Each row is a point on a tangle of strands that fork, close into loops and nearly touch. The rows are in no order.
In the rows, 100 means zero.
Points whose rows are less than 81.9 apart are linked; no others are. Some points are linked to none.
Z392: [103  77  67 100  73  85 123 111 101 105  99 136 105 106 114 112  74 108
 106 150 106]
Z305: [107 105  91 122  86 115 100  96 116 101  85 118 118 109 102  95 136 126
 102 104 101]
Z983: [112 123 102 123 131 148 135 149 127 113 104  80 129  49  76 109  88 134
 134  96  83]
Z644: [102 111  64  96  83  88  83  98  73 102 114  97  95  86 127  99  90 115
  93 112 101]
Z858: [123 108 107 140  95 159 148  99 106 102 108 103 125 124 111  79 109  58
 112  91  67]
Z759: [119 118 118  87  93 121  82 113  83  91 106 101 105  81 123  81  97  71
 122 103  56]
Z718: [107 124  87 111  73 130 131  94 122  94  89 124  95 141 147  77  94  96
 109 102  87]
Z987: [ 84  95 126 116 133 145 139 118  90 125 110  93 142 102  80 122  87  81
 127 125  72]
Z640: [ 98 100  98 114 125 161 112 123  79 115 138  76 120  53  72 141  80 112
 108  90  95]
Z763: [142  75  65  93  41  75  93 106 111  83 103 129  83  96 121  99 104  81
  81 120 109]
Z293: [108  86 101  93  89  56  82  89  61 103 101  98  79 109  87  78 109  81
 114 104  93]
Z68: [128 102 109  97  81  77  33  93  89  65  68  77  79  77 122  75 135 114
  60  91  73]
Z907: [ 85 126  65  91  92 103  88  98  86  93 128  84  97  79 159 112  71  95
  63 109 106]
Z886: [131  97  92 134  71 133 148 103 126  89  99 121  92 140 124  77  94  63
  95  83  92]
Z781: [ 85  93  71 103 121  64 124  85  92 112 122  93 127 109  94  99  68  68
 105 100 134]
Z211: [ 57 104 127  73 132  67  75  85  84 119  85  98 124 104  89  98 112 114
 123 112 108]
Z980: [130  88  80 103  90 118 134 104 109 114 111 124 137 109  80 108  72  72
 148 110 100]
Z106: [125  80  92 158 120 103 129 125 136  93  89  94  97 101  42  91 112 109
 100  63 127]
Z269: [ 89  69  84  44 104  41 131  88 118 106 107 126  65 117  61 123  60  98
  94 106 161]
Z896: [108  91 118 103  95  62  49 101  88  72  76  54  70  79 123  79 112  88
  51  86  76]
Z982: [ 88 127 114  73 123  87  74  96  87 122  94 102 137  91  87  87 106 110
 161 101  97]
Z761: [ 81 138 106  74  91 117 102  84 124  97  89 128 118 129 156  91  99  98
 111 116  92]
Z202: [109  92  74 102  85  76  85 101  63 110 107 102  82  97  93  95  93 115
 118 110 100]
Z760: [ 65  78 140  96 129 112  83 126  92 123  97  90 120  80  74 135 100 110
 109 117  89]
Z585: [ 85  89 107 100  90 129 131  94 139 105  92 137  87 154  87 122 105 114
  99 104 125]
Z409: [ 82  73  80  57  98  41 101  99 100 111 106 103  62 103  82 124  65 116
  88 116 151]
Z917: [ 85  65 130 113  92  69  87  94 103  80  66 107  94 114 106  99 130 101
  66 128  83]
Z315: [ 97  59  92  86  78  60 102  76  98  99 103 127  83 130  78 119 113  89
  75 120 137]
Z35: [ 84 143  82  99 106 134 116  81 108 122  97 108 112 144  99 100 106 141
 141  87 113]
Z476: [ 84 119  68 127 110 145 122  99  84 128 110  98 130  93  91 119 108 160
 112 117 104]
Z10: [107  97  68 131 117 133 148 113 136 114  98 115 133 110  73 105  78 110
 106  91 143]
Z566: [ 64  82 138 114 134  92  96 129  98 110  80  80 132  63 106 110  99 107
  88 132  72]
Z736: [ 82  54 137 102 100  55  98 116 131  77  62  96  82 102 104 112  97  98
  57 124  92]
Z118: [ 93 118 113 117 111 103 116 132 154  90  68  97  70 108  94  99  96 149
 114  88  98]
Z204: [ 93  64 123 119 111  86  76 131 113  80  87  54  55  83  89 122  80  99
  47  80  96]
Z180: [108 130  98  77 102 127  72 100  96 111 120 102 134  74  91 112 107 105
 142  83  98]
Z850: [ 81  91  92  75 117  44 126  86 101 112 107 102 106 117  86  93  67  76
 130 105 125]
Z950: [ 73  61 142 118 129  64 113 138 139  92  60  89 110  82  94 107  89 102
  83 124  87]
Z882: [126  91  82 108  94 136 128 120 110 108 123 117 142  65  90 118  83  92
 119 113  93]
Z471: [ 55 134 110  77 130  72 113  98 108 113  90 101 127 109 133  87  70  98
 137 118  97]
Z696: [ 84  88 144  78 106  89 112  99 126  79 107  98  52 135 100 113  80  57
  77  81 105]
Z307: [108  86  91 139 121 101  95 128 113  98  98  76  89  74  59 112  99 134
  90  74 116]
Z752: [101  95 119  70 110  41 101 123 168  87  73 111  98  77  79  98  91 117
 124  87 122]
Z889: [ 96 107 110 147 122 109 143 148 148  91  62  88  81 100  99  88  86 136
 101 107  79]
Z776: [104  85  93 135  70 108 110  79  97  78  92 114  96 133 136  83 127  79
  50 111  92]
Z134: [110  85  73 128 100 103 149  83 140 108  98 120 128 134  89  85  97  83
  92  72 154]
Z744: [115 113  99 119 116 173 138 130 111 107 126  88 135  52  82 122  96 120
 115 103  85]
Z371: [ 83  98 116  50 100  33  72  55  87  94  98  91  67 115 101  86 122  83
  73  92 124]
Z560: [ 92  85 119  63  99  37  98  91 143  92  79 119  88  99  67 103 115 129
 111  89 131]
Z217: [ 96 108  93  72  88  54  54  46  84  92  98 104  99 118 111  78 145  90
  72  89 131]
Z242: [ 84  60  82  73  90  39  96  82  92 102 114 101  70 115  93 124  89  80
  51 120 148]
Z50: [148 117  67 113  60 124 102  80  67 101 107 121 102 115 108  68 113  96
 139  92  77]
Z927: [ 80  99 109 119  98  95 123  71  93  90  89 111  85 154 119  82 114  84
  80 104  96]
Z24: [104 111 118 122 101 132  80 134 132  84  75  83  77  83  91 119 114 158
  93  89  81]
Z103: [145 122  72  80  73  73  55  92  60 101  99 109  99  76 103  58 116 107
 147  98  86]
Z435: [115 101 110 109 105 125 102 123  88  88 116  77 125  24 117 100 104  99
  88 108  66]
Z5: [ 86  80 113  74  87 125  73 113  49 122 112 110  85  94  95 136  80 104
 118 133  75]
Z123: [ 78  62 122  96  93  64  84  77  90  96  86 117 101 123  86 111 136  95
  72 126 108]
Z871: [ 83  94  94 108  99  72 131  72 111  87 101 105  80 143 109  87  98  81
  76  87 121]
Z777: [ 86  78  77 121 116  65 139  75 109 101 109 105 110 132  80  90  94  77
  79  87 150]
Z262: [ 89 114 128 117 116 133  76 115  89  96  79  79  96  78 113 101 122 135
  85 104  62]
Z348: [112 117  85  74  70  98  58  51  82  95 112 122 112 123 123  86 135  80
  87  86 122]
Z934: [ 96 111  98 118 114 111  94 132  67 121 101  68  65  79  79  95  70 139
 144  83  76]
Z661: [112 133  89  79  85  84  77  91 140  82 106  99  72 105 108  92 105 109
 105  50 128]
Z628: [ 88 114  84 102  98 116  79 109  75  89 125  59  80  56 151 117  70 103
  45  96  87]
Z155: [ 85  80 104  46 111  51 135  86 120 112 109 125  91 124  63 117  60  87
 133 102 138]
Z764: [ 80 126 119  92 107 148  94  84  83 119  91 113  93 151  87 109 121 127
 134 107  90]
Z459: [104  75 102 137 110  95  83 125 121  77  86  66  77  81  80 119 100 122
  49  79 109]
Z536: [137  99  86 116  67 113 125  88  90 105  91 132 102 135  94  69 113  95
 148 100  81]
Z143: [ 98 110 118 129 121 153 143 111  96 111 109  92 141  99 101  95 105  76
 115 114  63]
Z232: [ 59 116 119  96 140  68  96 101 110 108  99  77 124  91 108  93  89  89
 108  92 108]
Z946: [ 87  79 133 105 115 102  92 125 118  83 104  77  61 102 100 122  72  66
  62  83  98]
Z314: [115 126  70 129  99 164 136  95  68 121 116  93 116 100  92 102  97 135
 139 104  73]
Z165: [ 83 107 112 105  89 160 108  89  97 110 101 123  87 157  93 130 120 117
 102 107  99]
Z852: [145  75  72 103  43  78  70  89 116  75  95 121  98  90 116  97 137  91
  62 101 112]
Z36: [102 110  91 157 121 102 152 130 131  93  77  87 103 102 110  69  89 112
 101 102  83]
Z353: [ 84  91  80  81  88 110 102 115  79 120 109 121 105  94 111 138  60 122
 122 150  92]
Z887: [115 111  98  82  82 103  92 114 146  83 107 113  80 102 108 111  84  90
 102  77 118]
Z750: [141  89  83  97  69  38  82  84 118  71  97  88  53 103  88  75 126  87
  72  60 128]
Z319: [ 75  83 135  82 109 126  61 115  61 129  98 100  94  89  75 131 102 122
 125 119  79]
Z102: [143  91  96  90  62  80  38  89  83  74  94  99  95  75 117  84 143  79
  68 102  86]
Z530: [ 73 132 119  90 138  94  88 105 123 102 116  69 110  95  99 104  82  80
 111  56 118]
Z665: [104 140  93 120 116 149 107 123  72 116 105  76  86  88  94  92  91 146
 143  89  63]
Z324: [135 115 104  64  84  99  35  96  57 101  92 115 114  57 109  74 124 107
 128 119  72]
Z662: [109 130  95  69  76  99  81  62 123  95 101 124 102 129 112  85 129  98
 113  63 130]
Z690: [103 101 118 124 108 144 101 128  96  85 102  73  99  50 117 112 101 119
  73 105  58]
Z94: [118  72  76 101  58  72 120 105 106  90  93 136  80 120 119  94  89  94
  97 134 100]
Z911: [121  90  88 152 117 145 152 123 146 111  92 105 130 109  57  98 107 104
 102  77 130]
Z273: [ 91 124 137 113 126 153  65  99  84 100  95  80 119  83  95 100 143 113
  88  90  73]
Z828: [116  61 103  72  80  39 151  78 149  80  88 137  72 128  83  83  93  66
  75  94 135]
Z575: [106 104  86  80  83 112  56  61  67 110 122 122 137 103  98 111 140  88
  97 100 116]
Z895: [107  79 108  49  85  18 140  59 136  84  96 125  68 120  82  81 114  78
  78  80 132]
Z949: [ 71 134  99  66 105  97 111  78 112 112  96 121 145 123 146  94  83  85
 131 124 100]
Z138: [111 117 107 118 124 128 120 138 167 102  93  96 150  61  88 107 106 115
 114  87 108]
Z494: [126  80  74 105  76  91 122  84  87 110 112 126 115 126  77  96  91  70
 137 105 106]
Z66: [ 80 135 118  95 130 133  86  82  40 115  93  91 103 122 124  69  91  92
 123 116  59]
Z999: [143 108 106  64  77 105  32  86  53  93 114 107 102  77 115  78 126  57
 101 104  80]
Z430: [105 116 119  95 121  86  94 133 174  90  83  96 130  68  91 100 100 108
 119  75 113]
Z195: [ 91  85 121  49  94  10 104  60 114  83  88  96  60 112  94  83 119  90
  66  89 120]
Z910: [134 100  98 112  76 144  75 100  35  91 107 103  85  69 109  87 125 116
  94 116  47]
Z543: [ 74 101 106  83 112  83 125  79 124  87 117 100  64 141  99 112  75  75
  70  71 139]
Z953: [110  73 109 123  74  86  83  97  99  68  77 101  85 102 130  95 126  90
  45 123  70]
Z230: [128  82  87  88  81  88 121 113 147  74 107 117  60 114 100 102  64  60
  74  80 137]
Z730: [ 75 106  88  74 113  84  58  87  33 134 129  65  89  91  95 111  74  92
 111  94 111]
Z542: [103  89  85 112  98  96  94 125  66 119 105  92  79  82  73 108  79 133
 134 103  91]
Z528: [115  67  99  74  94  57 139 108 155  69  95 117  60 115  91  98  60  49
  60  93 143]
Z913: [ 89 106  98 153 118  92 131 122  86  96  78  77  99  93 122  65  97 116
  98 118  61]
Z4: [128 104 119 102  93 125 108 124 105  81 113  97 125  51 130  86  91  54
 109 107  49]
Z48: [127  71  90  89  74  71  96  74  61 102 123 109  80 132  69  90 110  52
 115  97 106]
Z146: [102  79 108 118  86 105 121  95 129  95  83 131  87 138  78 103 129 118
  96  96 114]
Z635: [ 79 119  99  62 107  86  35  80  51 117 117  73  76  92 109 108  98 103
  93  85 115]
Z287: [ 88 111  64  99 118 111  96  87  46 128 146  73 116  92  89 126  56  90
 120  90 114]
Z18: [ 72  93 122 134 136 127 115 120 113 109  88  78 149  58  98 124 124 128
  70 130  83]
Z241: [140 102  75 113  66 136  92  84  36  99 119 114  89 104 106  82 114  93
 113 110  62]
Z593: [ 91 142 106  85 124 120  80 102 117 106 122  84 154  69 112 104 103  82
 119  72 105]
Z400: [ 97 107  67 101 107 154 109 102  60 122 145  89 109  82  89 146  62 118
 113 103 103]
Z888: [100 134  71 113  90 141 107  77  99 123 102 113 140 114 106  97 131 141
 121  93 114]
Z554: [ 71 117 102 125 118 115 116  96  60 107 100  85 104 112 133  83  87  95
  96 121  65]
Z417: [ 90  92  99  71  88  73  27 107  63 113  98  59  51  65 109 113  92 125
  76  95 103]
Z519: [ 91 117 119  98 114 141  62  74  80 105 114 101 127 110  81 111 144  87
  98  78 105]
Z221: [ 78 111 111 115 117  90  69  99  89  82  90  53  92  74 143  97  98  98
  44  93  79]
Z193: [109 127 126  85 112 141  77  97  49 103 102  98 109  87 126  72  93  71
 126 112  45]
Z206: [ 68 115  98 124 133 128 119 112 111 119  98  92 138  91  93 117 107 136
 100 116 105]

A fork is a point with three links, a tip a point with one. Leave the first point through the second and follow the links. Name the first fork or tip that comes.
Z828 / Z528 | Z348
Z530 / Z593 | Z232
Z315 / Z242 | Z777
Z640 / Z400 | Z417
Z269 / Z409 | Z917

A piece is two or more points that can be reached from each other along the links. Count, over all rows, the pieces, the separate loops (a circle has one, a figure eight two, a Y none), the forks (points with three links) and the tips (points with one).
pieces | 3
loops | 7
forks | 13
tips | 5

Name the points in between on the shortest way along the links from the first point to the second, in order.
Z542 / Z776 | Z934, Z665, Z314, Z476, Z206, Z18, Z566, Z950, Z736, Z917, Z953
Z828 / Z575 | Z895, Z195, Z371, Z217, Z348
Z471 / Z987 | Z949, Z761, Z718, Z886, Z858, Z143
Z927 / Z242 | Z776, Z953, Z917, Z123, Z315
